Points on a hilly landscape, in no order, each with its height.
A ball rolls from a point to the lowest of its 2 nearest points, and stops where none of them is lower. Distance is the straight distance between rows; heights are no part of it.
q_447 height 577: [116 100 113 117 138 146 125 124  97 118 120  99 107 113  98 123 104 130
  83 139 140]
q_256 height 374: [107 108 107 150  92 156 178  78 140  75 148 133 108  94 155 147 125 148
 132 111 103]
q_186 height 660: [116 114 125 190  77 150 138 122 139 101 128 147 104 121 106 114 137  94
 104 126 145]
q_761 height 247: [149 112 140 105 157 126 134 148  99 155 141 116 143 133 128 137 135 130
 126 151 131]
q_644 height 154: [150 110 126 108 116  93 145  92 101 121 103 162 118 119 130 114 129 157
 126 112 116]
q_714 height 174: [ 67 168 144 165  88 153  82 189 158 156 129 132 125 165 135 137 132  65
 129 137 189]
q_988 height 53: [152 149 170 120 100  95 174 118 130 147  93 170 161 118 148 110 126 138
 125 152 141]
q_423 height 132: [158 132 138 123  98  86 159 128 127 126 101 167 137 135 129 110 135 158
 134 124 139]
q_30 height 603: [133 179  93 180 122 141 131 148 185 110 138 123 123 120 139 115 153 131
 129 141 138]
q_821 height 102: [148 125 149  74 157  83 141 113 117 116 128 126 119 133 149 137 132 162
 146 124  95]
q_288 height 432: [122 161 168 110 123 155  67 197 112 137 141  96 117 129 116 119  92 101
 142 125 189]
q_719 height 312: [120 142  71 171 103 150 119 104 126 109 132 124 159  64 147 107 137 141
 138 121 124]
q_470 height 433: [ 93 128 102 116 112 135 150  86 119  98 153  95 134  91 200 146 115 151
 141 112  88]
q_205 height 427: [106  96  36 160 121 154 165  78 167 114 130 132 137 100 125 140 108 105
 121 121  87]
q_111 height 137: [156 152 150 162 124 131  66 167 128 134 135 149 133 139 112 106 154 103
 162 113 153]
q_729 height 557: [ 99 165 140 130 154 140  86 125 122 155 113 146 120 156 127 131 112 125
 162 118 139]
q_22 height 462: [122 117 114 154 147 152  99 145 143  94 163  93  81 137 133 147 115 117
 120 129  99]
q_602 height 682: [141 100 110 169 101 133 146  81 120 130 116 179 137 114 103 107 118 124
 112 118 132]
q_526 height 209: [173 124 134  54 146  50 134 112 110 123 112 136 159 133 172 114 129 183
 132 132  93]
q_875 height 639: [131 158 145 137 110 131 179 125 165 127 131 110 138 111 146 114 164 147
 110 162 126]
q_498 height 695: [129  81 110 145 118 137 155  76 111 127 116 157 111 137 118 138 119 124
 111 124 110]
q_112 height 430: [150 103 137  85 128 105 163 111 108 161  85 148 170 120 115 117 145 146
  96 156 126]
q_834 height 428: [ 86  90  83 113 126 136 147  77 107  96 171  96 142  85 169 157 118 153
 164  85  82]
q_760 height 279: [124  97  85  86 156 104 143  75 113  87 128 116 134 113 143 140 138 168
 141  98  76]
q_992 height 527: [171 121 133 120 154  78 105 166  93 109 138 123 127 150 152 125 108 157
 141 124 128]
q_128 height 310: [109 141 105 153 134 160 106 129 134 155 126 115 141 120 126 117 141 116
 121 137 143]
q_743 height 404: [158 168 182  89 155  98 151 169 131 166 145 127 148 161 153 141 130 137
 155 131 120]
q_553 height 387: [129 143 168  99 124 140 103 173 107 134 108 104 126 131  90 116 101 138
 123 118 197]
q_388 height 331: [116 152 175 103 141 129 146 151 138 186 123 132 154 168 144 149 116 125
 148 151 148]
q_87 height 369: [151  98 105 143 126 107 174  90 154 117 136 146 138 126 161 133 136 144
 123 144  64]
q_534 height 519: [176 137 143 106 144  90 106 154  81 117 155 105 152 127 165 136 133 160
 152 124 108]
q_359 height 138: [158 123  85 144 122 122 138  94 121  72 109 128 123  77 122 102 148 155
 152  86 127]
q_918 height 254: [101 124 107 130 111 112 178 103 164 157  81 169 137 127  90 119 132 124
  80 149 140]
q_183 height 66: [149 100 144 116 135 133 149 125 116 138 111 123 134 114  70 114 149 123
  95 156 152]
q_686 height 265: [ 76 136 106 157 126 180  87 121 140 142 144 109  97 125 126 125 130 102
 134 119 147]
q_581 height 415: [151 110 148  98 131  94 138 159  97 143 107 151 112 157 136 127  70 127
 105 149 157]
q_351 height 571: [102 171 116 187 112 137 129 122 162 141 116 160 120 150 148 123 132 111
 152 123 130]
q_435 height 220: [ 68 162 117 180  93 169 100 140 161 144 139 131 124 131 116 122 147  75
 131 138 166]
q_945 height 458: [105 121  46 137 137 141 131  77 147 113 108 126 137 100 121 136 107 150
 121 112 101]
q_169 height 492: [100 136  91 108 145 138 142  76 134 132 101 137 132 117 145 136 109 159
 126 116 102]
q_196 height 353: [119 131  76 146 134 176 113 101 121 111 154  91 150  81 135 130 142 132
 158 109  99]
q_789 height 550: [138 140 163 110 169 149  67 188 130 153 165 103 129 154 109 137 108  91
 143 143 138]
q_266 height 610: [134 136 162 155 112 143 112 185 137 163 135 133 139 147  82 122 146  81
 112 145 167]
q_140 height 133: [142 121 157 107  90  94 194 100 158 143  71 176 155 140 146 119 142 141
  81 167 128]
q_641 height 526: [102  91 142 116 132 151  76 112  87 108 163  95  93 115 107 139 115 106
 153 108 127]
q_847 height 555: [105 108  80 121 130 150 133 101 104 159 106 128 153 108 144 122 107 130
  94 157 132]
q_704 height 521: [133 133 168 106 153 151  13 194 125 135 165 105 102 165  89 138  87  72
 154 130 147]
q_465 height 281: [161 129 128  64 119  58 161  93 134 108  89 125 148 113 173 130 141 184
 116 152 104]
q_668 height 589: [144 135 165  82 189 126  86 167 128 152 156  91 130 155  97 135 126 122
 158 122 134]
q_734 height 434: [110 124  83 156 136 143 105 121 127  80 166  93 102 113 162 145  99 137
 141 107 100]
q_38 height 629: [114 122 148 160  94 126 130 159 133 140 118 141 117 154  74 126 150  80
  80 137 185]
q_666 height 450: [149 105 116  97 169  88 100 124 104  79 139 123  98 149 118 136 135 153
 151  89  89]
q_334 height 280: [163 142 189  81 125 119  92 162  83 120 142 111 127 136 104 120 118 136
 171 104 154]
q_97 height 271: [148 131 106 159  99 115 143 109 105 122 128 137 158  78 155 107 144 153
 133 130 112]
q_107 height 347: [101 130 135 150 104 159 149  90 151  95 145 135 101 123 126 142 142 125
 145 108 118]
q_826 height 600: [101 100 106 157 118 137 125 149 121 142 109 120 122 129  97 118 104 111
  71 145 161]
q_482 height 493: [120 140 186 119 116 162   4 173 108 118 147 107 115 125  77 129 104  80
 161 105 161]
q_818 height 668: [146 148 187  98 114 111 178 143 137 134 120 114 139 112 133 128 163 154
 129 138 135]
q_37 height 332: [124 120 149 119 137 121 156 140 134 159 128 140 106 172 155 155 103 132
  98 158 112]
q_479 height 354: [ 93 143  80 169 137 177 129 118 172 126 121 117 135 107 104 113 161 112
  95 129 144]
q_29 height 402: [136 104  87 116 162 129  75 113 119  87 147 100 100 123 110 142 134 140
 154  81  96]
q_193 height 388: [134 170 160 146 126 126 115 175 142 178 147 136 141 159 158 132 133 109
 140 143 150]
q_624 height 615: [104 155 157 137 106 121 180 112 150 147 106 132 129 131 169 140 143 145
 123 151 115]
q_575 height 208: [107 114 143  90 151 122 130 103 105 128 144  98 108 128 142 146 123 153
 147 130  90]
q_414 height 646: [ 93 121 143 152  98 137 153 110 140 126 107 156 115 133  72 130 146 102
  96 121 160]
q_700 height 498: [136 145 143 115 156 119 103 162 138 111 158  99  87 157 136 146 112 139
 138 118 105]
q_397 height 446: [149 115 152 112 138 116 113 177 101 154 125 140 116 166  99 125  85 104
 100 129 175]
q_18 height 389: [ 90 120  67 123 138 170 127  85 131 101 160  98 123  95 146 144 132 130
 175  90  89]
q_967 height 77: [147 105  95 122 123 116 148  76 127  91  93 149 130  93  98 112 143 157
 143 106 110]
q_629 height 401: [120 109 121 144 103 120 167  87 117 100 133 123 111  97 172 139 106 159
 118 136 101]
q_920 height 380: [119 119 158 114 109  99 173 151 120 155 111 146 125 154 129 133  94 122
  92 141 154]
q_115 height 524: [118 113  96 100 152 140 133  98 112 148 103 122 160 117 129 119 127 155
 120 130 111]
q_291 height 583: [141 144 183 126 127 126 125 225 133 171 149 137 156 169  99 132 119  71
 128 139 189]
q_924 height 400: [138 113  62 177 133 136 147  95 148 107 139 146 136 111 157 134 128 129
 139 131  84]
q_188 height 210: [162 160 172 116 146 115  84 161 107 115 149 124 124 132 110 114 150 125
 172  98 143]
q_263 height 464: [115 147 159 128 127 151  35 162 101 109 141 102 116 127 104 115 100 120
 151 114 172]
q_3 height 382: [121 114 115 168 131 175  82 137 113 144 177 116 116 126 145 142 137  90
 143 151 110]
q_333 height 370: [150  93 121 134 138 105 132 114  99 104 169 122 129 107 163 143 136 133
 132 118  82]
q_361 height 620: [108 159  75 194  97 164 147 107 187  96 129 137 116 105 129 120 149 114
 137 116 122]
q_277 height 378: [151 104  97 102  89  80 183  59 149 116  68 160 154  87 142 112 130 164
  94 145  98]
q_670 height 531: [131 145 150 132 144 126 121 176 159 123 132 129  95 171 124 134 106 126
 125 131 140]
q_95 height 311: [155 108 147 135 148 139 138 138 129 133 150 106 131 120 129 136 158 129
 127 151  97]
q_214 height 342: [129 107  48 107 172 119 100  92 112  93 129 105 134 112 142 131 119 154
 153  84  74]
q_844 height 619: [ 68 116 135 150 113 166 128 141 137 152 127 111 103 144 105 145 109  83
  84 147 165]
q_595 height 472: [167 108 146  70 130  83 170 142 111 175 100 147 161 136 103 111 123 139
 102 150 157]
q_951 height 553: [169 143 171 115 111 106 152 217 119 162 124 151 166 152  92 121 118  93
 103 134 199]
q_92 height 130: [111 156 144 164 109 153  69 205 165 141 138 141 106 159 118 121 117  86
 121 131 177]
q_654 height 355: [122 129  82 149 132 170 162  97 167 113 115 104 144  91 106 119 158 133
 119 135 108]
q_957 height 338: [151 135 129 100 113 100 179  85 161 106  83 144 149 105 145 115 145 177
 112 135 104]
q_368 height 200: [124 119 148 124 109 108 181 111 145 171  94 165 150 148 114 125 158 112
  77 154 150]
q_341 height 670: [116 112 103 201  69 133 159  99 125 119 116 160 124 101 122 129 133 122
 107 135 147]
q_846 height 496: [104 130 138 133 121 177  51 130 105  98 160  94 111  90 106 116 118 106
 156  96 142]
q_337 height 313: [ 80 149 152 147 120 162 129 114 139 128 157 128 107 154 147 134 149 113
 155 125 120]
q_497 height 580: [126 179 131 184 120 126 146 173 188 139 117 131 130 156 133 122 153 103
 108 151 150]
q_677 height 203: [151  98 131  54 166  85 142  85 121  91 138 121 131 111 143 139 160 169
 134 124  62]
q_559 height 516: [175 120 171  81 131  92 162 183 122 157 121 136 157 146  99 112 124 108
 108 144 177]
q_882 height 470: [144 147 163  99 156 109 132 152 115 140 159 102 148 132 164 143 164 152
 167 125 104]
q_192 height 384: [169 122 124  91 141  99 174  99 158 141  80 147 163 127 120 119 140 155
 113 146 102]
q_639 height 556: [135 163 127 131 144 129 138 172 174 129 116 126 121 157 113 122 137 116
 112 148 149]
q_696 height 266: [104 160 156 120 118 126 163 140 144 182 107 160 155 156 128 135 147 116
 112 153 159]
q_225 height 340: [147 139 197  71 133 115 107 173  93 126 131 102 121 132 108 122  93 120
 136 111 189]
q_699 height 335: [158  87 137 136 132 113 160 115 114 121 152 138 119 135 149 141 133 137
 108 149  82]
q_592 height 305: [125 141 100 143 130 131 159  95 171 136  81 138 154 108 109 104 138 139
  98 140 125]
q_525 height 552: [111 150 110 160 123 125 140 107 142 130 100 170 117 154 155 136 116 142
 140 107 122]
q_441 height 160: [146  93 142 120 166 138 112 160 100 154 128 120 142 134  81 113 139 106
 110 142 144]
q_329 height 406: [116 118 115 147 148 127  94 113 100 100 167 108 107 120 170 141 125 136
 161 111  89]
q_179 height 348: [121 133 149 137 141 153 106 130 123 147 166 122 102 151 149 146 145 112
 165 130 102]
q_600 height 554: [124  94 110 109 151 141  89 118  82 106 143 100  96 112 107 126  96 121
 115 119 114]
q_483 height 491: [182  96 111 124 152  70 115 136  82  92 147 136 101 137 143 116 127 150
 125 104 103]
q_939 height 282: [104 104 158  96 137 129 156 103 119 149 134 117 111 150 165 152 120 131
 111 150  83]
q_270 height 592: [ 94 167 137 161  95 147 171  98 168 145 106 146 135 124 142 123 150 129
 144 127 140]
q_449 height 201: [143 133  91 139 126 118  91 113  86  92 123 129 138  87 127 113 135 150
 164  94 127]
q_506 height 525: [ 96 143  97 130 145 143 119 101 125 139 102 144 114 149 123 139 102 146
 148 107 123]
q_75 height 78: [142 142 149 149 119 135  50 179 126 145 129 150 115 179 108 128 112  90
 144 119 172]

Where does a ball stop that starts at each point below?
q_826 | q_75
q_992 | q_821
q_186 | q_957
q_497 | q_699
q_789 | q_75

For each start below, name every point that the ball comes to, in order.
q_30 | q_497 > q_639 > q_670 > q_700 > q_22 > q_734 > q_329 > q_333 > q_699
q_361 | q_479 > q_128 > q_686 > q_435 > q_714 > q_92 > q_75
q_602 | q_341 > q_186 > q_414 > q_38 > q_266 > q_291 > q_951 > q_559 > q_595 > q_112 > q_192 > q_957
